Points, in no order, along strands that fork, close into loops and pass close to each other.
In the rows, 128 means zero.
Two points are linked if the straight distance between their rows is under 51.4.
<292>: [114 170 114 134 136 145 149 158 146 117 132 121 133 154 129 156 137 146]
<639>: [119 146 120 110  57 126 151 133 157  78 178 112 116 186 110 193 167 145]
<422>: [155  88 138 132 138 108 112  96 100 162 108 147 124  76 130  82  96  94]
<384>: [175 130 151 144 102 111 140 116 130 167 126 156 140 113 151 118  91 104]
<280>: [ 90 135 102 101 149 155 116 150 160  70 156 103 120 174 104 187 188 151]
<688>: [108 138 106 121 162 142 130 151 129 121 128 117 128 132 116 145 139 144]
<180>: [143  79 144 132 147 104 103  85  91 164  91 139 117  64 127  56  93  90]
<676>: [ 47 168 104 111 206 182  99 179 161  76 118  89 149 151 123 147 196 157]
<178>: [124 125 132 151 155 122 125 124 101 160  89 136 130  87 151  64  94 125]
<191>: [104 105 143 157 164 114 109  97  79 160  65 126 121  72 150  20  90 120]
<75>: [145 109 123 128 144 124 123 123 108 153 114 139 127  92 125 106 101 118]
<267>: [100  84 115 129 186 127 104 109  80 145  97 118 108  72 103  64 116 131]
<29>: [109 159 112 130 154 148 141 160 136 122 124 120 137 142 128 143 138 146]
<603>: [102  95 136 146 172 118 108  98  78 155  78 122 111  71 127  35 100 127]
<12>: [ 93  79 104 111 200 133  98 118  81 129 106 113 104  79  87  73 131 136]
<417>: [168 150 144 143  91 124 150 131 139 154 137 153 139 136 143 144 103 122]
<687>: [131 175 124 145 121 137 154 152 144 132 129 133 137 151 138 145 124 141]
<658>: [167 150 145 147 102 121 144 130 134 163 123 153 137 124 153 127  93 119]
<170>: [182 115 169 143 106  99 118 103 120 179 102 158 138  90 168  82  82  77]
<597>: [135 138 146 161 140 113 123 126 105 171  83 138 136  88 176  54  78 121]
<290>: [102 130  98 105 168 144 115 150 134 103 139 111 122 141 105 160 159 147]
<366>: [ 87 130 106 102 119 147 117 147 169  57 168  98 116 185 111 196 195 151]
<137>: [172 166 160 151  66 114 159 130 148 158 142 156 140 152 153 150 101 123]
<288>: [165 110 132 123 113 118 136 118 124 145 139 145 131 119 122 144 110 114]
<621>: [120 116 123 145 165 126 117 121  95 154  91 133 123  83 135  69  98 125]
<22>: [186 120 160 137 102 108 127 107 126 172 117 158 139  99 160 100  86  88]
<543>: [110 123 146 168 151 107 112 105  85 163  60 130 127  78 178  18  79 125]
<173>: [150 125 124 119 118 125 141 126 130 133 146 135 131 135 117 155 123 126]
<16>: [120 104 104  95 113 131 125 130 144  79 167 106 113 171 101 194 176 147]
<247>: [125 127 111 124 159 133 128 139 119 132 132 127 125 119 115 136 126 137]
<591>: [120  95 119 127 169 125 109 117  93 148 102 129 114  82 113  79 109 124]
<380>: [190  95 149 120  94 109 125  95 121 164 136 160 139 101 135 131  98  92]
<20>: [132  86 155 146 147 102 103  85  89 166  73 136 114  68 141  32  87  92]
<508>: [155 109 143 136 132 115 124 114 114 163 111 149 131  88 138  95  93 103]
<316>: [145 105 154 149 135 105 113  99  98 170  80 141 126  74 163  46  79  94]
<166>: [124 141 149 168 141 116 121 124  96 165  68 136 136  85 190  38  76 126]
<188>: [141 173 134 144  94 128 162 146 152 131 141 138 134 159 136 161 126 137]
<56>: [108 167 121 120  65 131 153 142 167  79 171 112 122 191 115 188 164 147]
<419>: [138 114 114 110 133 128 134 132 130 118 152 126 122 141 106 163 138 137]
<217>: [ 99 126  98 101 156 148 118 147 149  87 151 107 119 164 106 177 174 150]
<125>: [127 124 117 106  62 121 146 129 148  76 178 113 117 184 104 196 171 142]
<327>: [160 143 138 132  63 115 156 124 146 130 163 141 133 162 123 174 128 131]
<663>: [134 106 108 101 120 131 128 130 136  99 164 116 121 156 101 185 157 142]
<96>: [174 102 140 123 108 113 133 105 121 155 139 152 135 110 127 139 107 105]
<502>: [163 126 140 119  43 111 156 113 139 115 177 134 131 168 114 183 137 132]
<99>: [ 71 185 111 125 148 165 132 169 173  80 141 100 137 181 124 166 181 153]
<529>: [156 163 141 137  72 119 162 135 149 130 157 139 135 162 130 168 122 134]
<107>: [ 85 179 114 123 128 155 137 159 170  79 153 106 130 184 123 180 175 149]
<452>: [105 109 105  96 110 138 118 137 157  60 175 102 109 185 104 199 192 154]
<644>: [ 57 173 108 119 189 179 110 178 167  78 124  91 148 162 125 157 190 157]
<357>: [168 102 135 111  62 111 148 110 128 119 173 134 132 155 111 181 134 131]
<328>: [138 111 115 123 148 129 127 128 114 138 126 138 126 105 115 129 117 127]
<43>: [181 113 147 124  67 110 148 111 132 146 159 153 139 141 125 161 115 115]
<256>: [ 58 184 110 122 170 180 120 170 175  75 136  94 144 177 126 166 191 154]
<394>: [ 47 153 100 108 219 180  86 181 150  74 118  85 143 142 113 142 195 158]
<208>: [ 89 179 116 124  95 146 148 153 171  75 164 110 126 194 118 183 170 144]
<140>: [168 113 169 147 119 101 112 100 113 174  88 151 131  80 173  56  75  79]
<458>: [ 92  82 124 131 188 124 103 100  74 146  84 119 105  71 106  42 112 128]
<253>: [180 103 139 116  69 112 146 108 130 138 163 143 135 145 115 172 126 119]

A tip is a point with one link. Name the tips that can be reached along the links from each point below, in the order of the rows.
<357> -> <137>, <380>, <43>
<166> -> <12>
<99> -> <125>, <394>

A piece is all that can be reached along the links. How many separate loops has the piece of each point below (a circle has one, a figure eight two, a Y none), and how many tips (points with one link)?
<173> -> loops 0, tips 3
<394> -> loops 0, tips 2
<166> -> loops 1, tips 1

Name the points in between on the shortest way along the links from the first point to the second, in order.
<658>; <170> -> <384>, <22>
<22>; <180> -> <170>, <140>, <316>, <20>
<107>; <394> -> <99>, <256>, <644>, <676>
<16>; <96> -> <663>, <419>, <173>, <288>
<188>; <328> -> <687>, <292>, <29>, <688>, <247>
